Points, in no order, along strands that fork, close into loops and pass close to each other.
Points whose rows are less than 83.2 apart are linked; no others are. Some points are linked to none.
Bolu: [  5  12  -7 -36 -15 -12 -11   3 -17  33  12   6 -24  -8 -45   3  -1 -23
 -66  17  12   4 -32]
fidas: [ 13  23 -17  13   9 -10   2  34  28 -11  23   2  -9  12   6   6 -33  -1
  51 -10  16 -44  27]
Sodaf: [-26 -27 -11 -36  17  -8  -6   3  -9  24  19   2  -2   2  -4  -6  37 -31
 -77 -15  18  25 -39]
vuki: [ 23 -13 -11   1  -2  31 -16 -19   0 -17  23   8  -1  -8  21 -18  13  26
 -34  37 -51  43  -5]
rigu: [  5   4  -9 -15 -30 -22  19  24  -8  26 -17 -30 -26  12 -41   5  -7  11
 -25   1  28  -1   2]
dulut: [-14 -30   4 -57  16   9  19  -4   6  19  16   9  22  44  31  10  46  20
  -3 -58  51  24 -24]
zag: [-26 -10  -8  38   1  34 -12 -37 -13 -33  14 -20  -3 -34  -3 -10  26 -41
  13  37 -42  11  20]
pado: [  3  31  24   7  13  18 -10 -26 -14  14  15  26  -3 -17  14   0 -18 -15
  41   4 -78   7  24]
lov: [  7 -21  -8  26 -26  25   2  -9  -5 -30 -43 -18 -11 -10   0  -8  13  21
 -20  48 -25  22   8]
teb: [-23  14 -24  18  26   6   7  -7 -18   8  34   5 -15  -7  -2 -27 -19 -25
  11  -7 -39  32  48]
vese: [ -8  11  -6 -40  -7  -8   8  59  11 -11  15  26 -26   8  33  14  -2 -15
 -11 -46  20  -9  -6]
kav: [  8  14 -28   8   6 -11 -18  18  13 -20 -11  -1   9  -5   9   2 -26 -21
  39 -28   7 -49  16]
moti: [  1 -23  25  27   8  17  27 -24  13 -21  -3  12  47  32   0  12  59   0
  48 -17  22 -24   3]
Faf: [  1 -16  17  16   1  16  20 -40  -6  -7 -41 -26  56  12 -30   5   9 -14
  29 -38  44 -13   8]
ran: [ -6  -8 -19 -19  -9  27 -41 -25   6  -7   1 -23  -7 -37  -6 -17  -2 -21
 -27  31 -40  20 -32]
zim: [  1 -10   8  31   4  12  14 -22   4 -20 -41 -15  45  16 -13  11  30 -12
  49 -26  28 -40  10]
tesup: [-10 -12  12  37  17  10  32 -17 -19  -3   4 -18  19  14 -25  -7  40 -10
  36  -2   0  -3  47]
pubak: [ 15 -28  -8 -29   8   0 -14 -28  -4  34  -6 -21  34   3 -25  -5  30 -22
 -30 -11   8 -10 -29]
Belif: [  2 -11  -7   3 -17  -5  26   4 -14  21 -11 -34   2  18 -40 -12   4  15
  -1   3  30  -5  19]
Sak: [ -5 -27  17 -45  25  25  24 -25   6  15   6   5  44  30   5  11  32  32
  -7 -57  61  35 -12]
nek: [ 31 -10   7 -16   4  -8 -23  13  33   4  -7   6   2   5  12   4  37  26
 -14  -3 -19 -38 -27]
Bib: [ 22  20  17  37 -19   8 -17  16  34 -50 -14  17   2   3  58  -9 -16  30
  18  25 -14   0  -6]
Nog: [ 19  33  -4 -45 -11  -8   9  11 -21  33  16  48 -16  15 -22   7 -10  -2
 -11   0 -17  -7   0]
Ruter: [ -1  28  -5 -35  -1  -6  29  11 -13  34  30  40 -18  32  -8  -7   0  11
  12 -25   6 -13  20]
sol: [-21  -8  -1 -26   5  -1  26  -6 -13  21   2  -8  30  32 -19  -6  -8  -6
  23 -59  50   4  16]
Tiv: [-24   8 -34  10  29   6   3 -24 -14  19  39   3  -8   1 -22 -29  -2 -29
  -1   9 -21   5  31]
vefi: [  9  -4  17  23 -11  14  23   6   7 -21  18  22 -11  24   5   0  45  46
  27  12 -12 -15  21]
Purom: [-25 -17 -17  36  17  -5  35 -22 -23  14   8 -46  25   3 -45  -6 -22 -27
  20 -27  43  -2  33]
fudi: [-26 -35  16 -11  -5 -17   9  15  -2  45 -22 -35  17   9 -37   9  30  -4
 -40 -18  52  18 -23]
Dor: [  8 -26 -17   3  -4   7  -4 -65  12 -17  36  -8   6 -28 -15 -14  41   3
 -27  54 -15  -8 -30]
nir: [-33   9  -6  20  -1 -23 -11 -56 -22   6  39  26 -30 -41 -22 -38  -2  11
   0  20 -15 -13  -6]
vor: [-14   1  -2   2  17  -8 -54  45  51  -4 -19  -1  -9  -6  18  21   1 -22
 -11 -11   5 -36 -28]
Tak: [  3  27  25  38   3 -13  16  36 -12  -8  25   6 -29   7   0   6 -25  40
  57   0  -9 -13  48]
nivep: [ 11   6  37  37   7  13  22   6 -17 -11  15  21 -21  10   4  -2  35  30
  31  20 -34  17  44]
garoz: [-14   5  -9 -33   5  -5  36  -6 -15  36  22   9  12  37 -18  -8   7   0
  24 -44  33  -9  18]
gul: [-14  -2  -5 -11  27 -15 -26  49  26  -8   0  -4  -2  14   3  30  -5 -43
   0 -36  39 -38 -14]
ger: [  9  27   4   5   1   3 -18  -9   4   2   7  30   2 -13  42 -11 -42 -13
  43 -13 -54  -6  23]
keda: [ -1  19  27   3   5 -31 -44  39  39 -14 -57  -3 -23 -16  29  28 -46  11
  -7  29   8  -9 -29]
monid: [-25 -25 -13  27   6  24  -2 -65   4 -31  36   0   7 -24  -3 -19  49 -25
  -3  47 -33  -7  -4]
Taz: [ 23  36  47  34   6  12 -17 -27 -31   8 -12   7  -5 -20 -16  28  -3  10
  38  62 -65  14   9]
fud: [ -4 -12 -17  33 -19  35   1 -17  -5 -18 -19 -25   0 -20  -4  -6  16 -10
  -5  45 -37  18  18]
Mev: [ 33 -27  -5  -8  -2  -2  20 -47   8   9  30 -19  32  -6 -27   5  59  20
 -37  47 -10  -2 -16]
zoge: [-14  18 -23  21  -4  -1   6   9 -23  -6  32   7 -20  -9  14 -13 -52 -11
  -7   6 -32  48  37]
beda: [-42  17 -19   7  15 -19   5 -29 -22  11  58  24 -35 -15 -30 -41 -10 -16
  -4   7   4  -7  17]
Let: [ 26 -14  -7  -9 -14  22  -4  -1  -3 -13  10  14   1  -1  25 -22  24  27
 -19  11 -37  23   1]
rufi: [ 15 -27  20 -10  -2   5  21 -12  22  -7   2  -5  45  22   5  10  50  28
  20 -30  39 -22  -9]
mep: [ -8   8  13   5  10 -23 -43  57  52  -2 -31  -3 -30  -2  18  36 -31  -2
 -22  21  10 -15 -24]
pozo: [  5  28 -12  -7 -22  -2   7  10 -29   6  18  26 -10  -5  17 -13 -46 -13
 -20   7 -27  47  20]
det: [  9 -15  -9  -8 -14  38 -39 -38   9 -23  13 -14  -4 -29  10 -10   6   4
 -33  57 -49  33 -28]
Mugof: [  8  28  11  21   1   4 -17 -16 -29   9  -9   4  -6 -15 -37  11 -21  33
  18  59 -32   9  13]
guzer: [-15  -9  13 -39  18  22  26 -28  -4  24   0   6  33  36 -17  14  -3   8
   6 -64  73  42   2]
div: [ -4  13   8 -19 -19  -7   3  48  -1 -13   8  35 -24 -10  55   0 -27 -22
 -23 -30  -4  26  -6]
gub: [ 18  20 -12  10 -25 -34  17  31 -14   5 -48  -3 -25 -33   7  37 -78  -6
   6  -3  -4  -5 -12]
Tosid: [ 31  28 -10 -40 -14   4 -12  -2 -17  40   6  18 -11   2 -33   1  -5   6
 -36  18  -7  -2 -20]
Nutak: [-33  -9 -36 -26  33   4   7 -51  -3  12  20   3  21   5 -12 -38  12 -40
 -38 -24  43  11 -23]
fepe: [-13 -40   4  -5   1  -1  -8  -8  -4  27 -26 -38  27   4 -31  -6  19 -22
 -36 -14  26   3 -28]
beko: [-16 -18  -1  33  16  17  21 -42 -11   0 -17 -41  54   2 -48  -6 -12 -21
  14 -22  50  10  25]
kep: [  5   3  -2  16 -30  -3   7  39 -13 -21 -29 -17 -24  -3  17 -11 -28  31
 -10   0  -8  34  25]
kifis: [ -6  12   1 -26 -20 -17   8  22 -22  33  -9 -16 -33  -6 -46  14  -8 -33
 -60   7  24  -4 -20]
zomo: [-29 -21 -29 -22 -12  26 -40 -35   7 -14  11 -41 -11 -37 -18 -15  -4 -34
 -11  23 -25  -5 -41]
senob: [ 10  33  51  33  11  11 -14 -27 -27   5   2   7   0 -23  14  14 -12  -6
  46  34 -75  22  21]
fuf: [ -4  17   5  30  11 -13  11  36  13 -23  32   3 -25   8   2   6 -23  20
  62  -6   9 -33  39]
biku: [ -6 -26  10 -15   8 -22 -16  27  17  19 -17   0  11   9   1  11  43  11
 -22 -28  17 -27 -39]
bogok: [ 29   8  20  11  -6  22 -31   8  45 -44 -23   9   1  -5  49  -2  -2  32
  10  46 -10  -5 -23]
pag: [  4   3  12   3 -19 -23 -28  26  13 -10 -74 -11 -26 -28  33  21 -44  28
  -7  22  -9  13 -26]
Gebo: [ 11  -7   9   4 -21 -15 -13  33   4 -19 -66 -15 -23  -9  10  -1 -11  43
  -6  15  -2   8  -4]
Mab: [ 10  15  16  38 -18  16   5 -11   0 -12 -34   8  -2 -20  -6  18  17  -2
  54  33 -40 -29  21]
Kisul: [ 23 -18   7  -1 -18  17  15  19  13 -24  13  16  -8  18  23  -7  38  52
   2  10 -18   5   6]
Panol: [  4   6 -15  13  -2  11 -10  14   5 -18  -8   8   2  -7  29 -15  -6  -4
  42 -27 -35 -22  31]
Linog: [-30 -24  21 -17   1 -26   1  27   5  31 -19  -1   5  17  -8  24  34   4
 -32 -50  36  -6 -29]
fes: [-24  -6 -40 -13  31   9   2 -34 -16   7  33   2  14  12 -11 -41  16 -35
 -17  -7   5   6   8]
vazi: [-12  -4 -32  19 -13  -6  33   1 -19   8   1 -43  12   7 -37  -4 -13 -17
  10 -21  16 -10  35]
sul: [ 13  18   7  34  -8 -19  -6  23   9 -42 -17   4  -7   6  53  -2 -59  35
  21  18  12  15   0]
tosa: [ 40   7   8  -7   9   1 -32  26  43 -18 -11  17  -4   0  18   9  16  36
  -9  33  -7 -34 -34]
rufu: [  6  12  30  32  17   5  19  17 -26  -2  25  13 -27   0   7  -4   1  26
  36   2 -32  12  58]
bovev: [ 16  20  -6  17 -20 -40  -2  22   2 -14 -34   1 -18 -20  41  32 -97 -10
  22  12   6  -4 -30]
bik: [ 28 -25  -7 -30   8  -1  10 -38   0  23  11 -16  31   4  -9  -4  46   3
 -29  11 -15  -5 -18]
ribu: [-15  16   1 -27  12 -16  -1  60  19  -8  23  13 -23  10  19  38  -7 -37
  -5 -39  49 -32  -1]
komo: [ 15  31 -19   3 -24 -27  16  31 -11   8 -23   2 -21 -15 -15  26 -54   2
  14  -9   7 -15   6]
Sodin: [-28 -28 -20 -26  27  -4   2 -29   6  15  33   3  12   1  -7 -31  20 -27
 -58 -21  45  22 -45]
novo: [ -7  -9 -16 -44  16  -6   0   5 -10   5  -9  20  16  26  15  -2  21 -31
 -10 -57  15  -8 -12]
Feza: [  6  27  17 -22 -24 -13  -4  22 -27  -4  -8  30  -8  -6  45   0 -47 -14
 -35  -6 -10  44  -9]
Getol: [ 16 -40  30 -29   6  -5   3   8  28  15   3  -7  31  19   2   6  51  41
  -7 -27  39 -23 -28]
Banoz: [ 23  26  -1  24  -4 -25 -13  19  28 -27 -24  -4  -3  -4  39  10 -85   2
  26  32   8  -4  -8]

A tip is a point with one link. Name the tips that can be reached along the links from each point below, in the order of the rows.
zoge -> Sodaf, nir, kep
Banoz -> dulut, lov, komo
vuki -> Mugof, zomo

Name the points in between on the shortest way along the links from the first point to the second, in order.
Let; zomo -> vuki det ran
Sodaf; pozo -> Sodin Nutak fes Tiv teb zoge
monid; moti -> Dor Mev bik pubak fepe fudi Linog biku Getol rufi
pag; teb -> keda mep vor gul ribu vese div Feza pozo zoge
pado; Tak -> ger Panol kav fidas fuf
guzer; Nog -> sol garoz Ruter
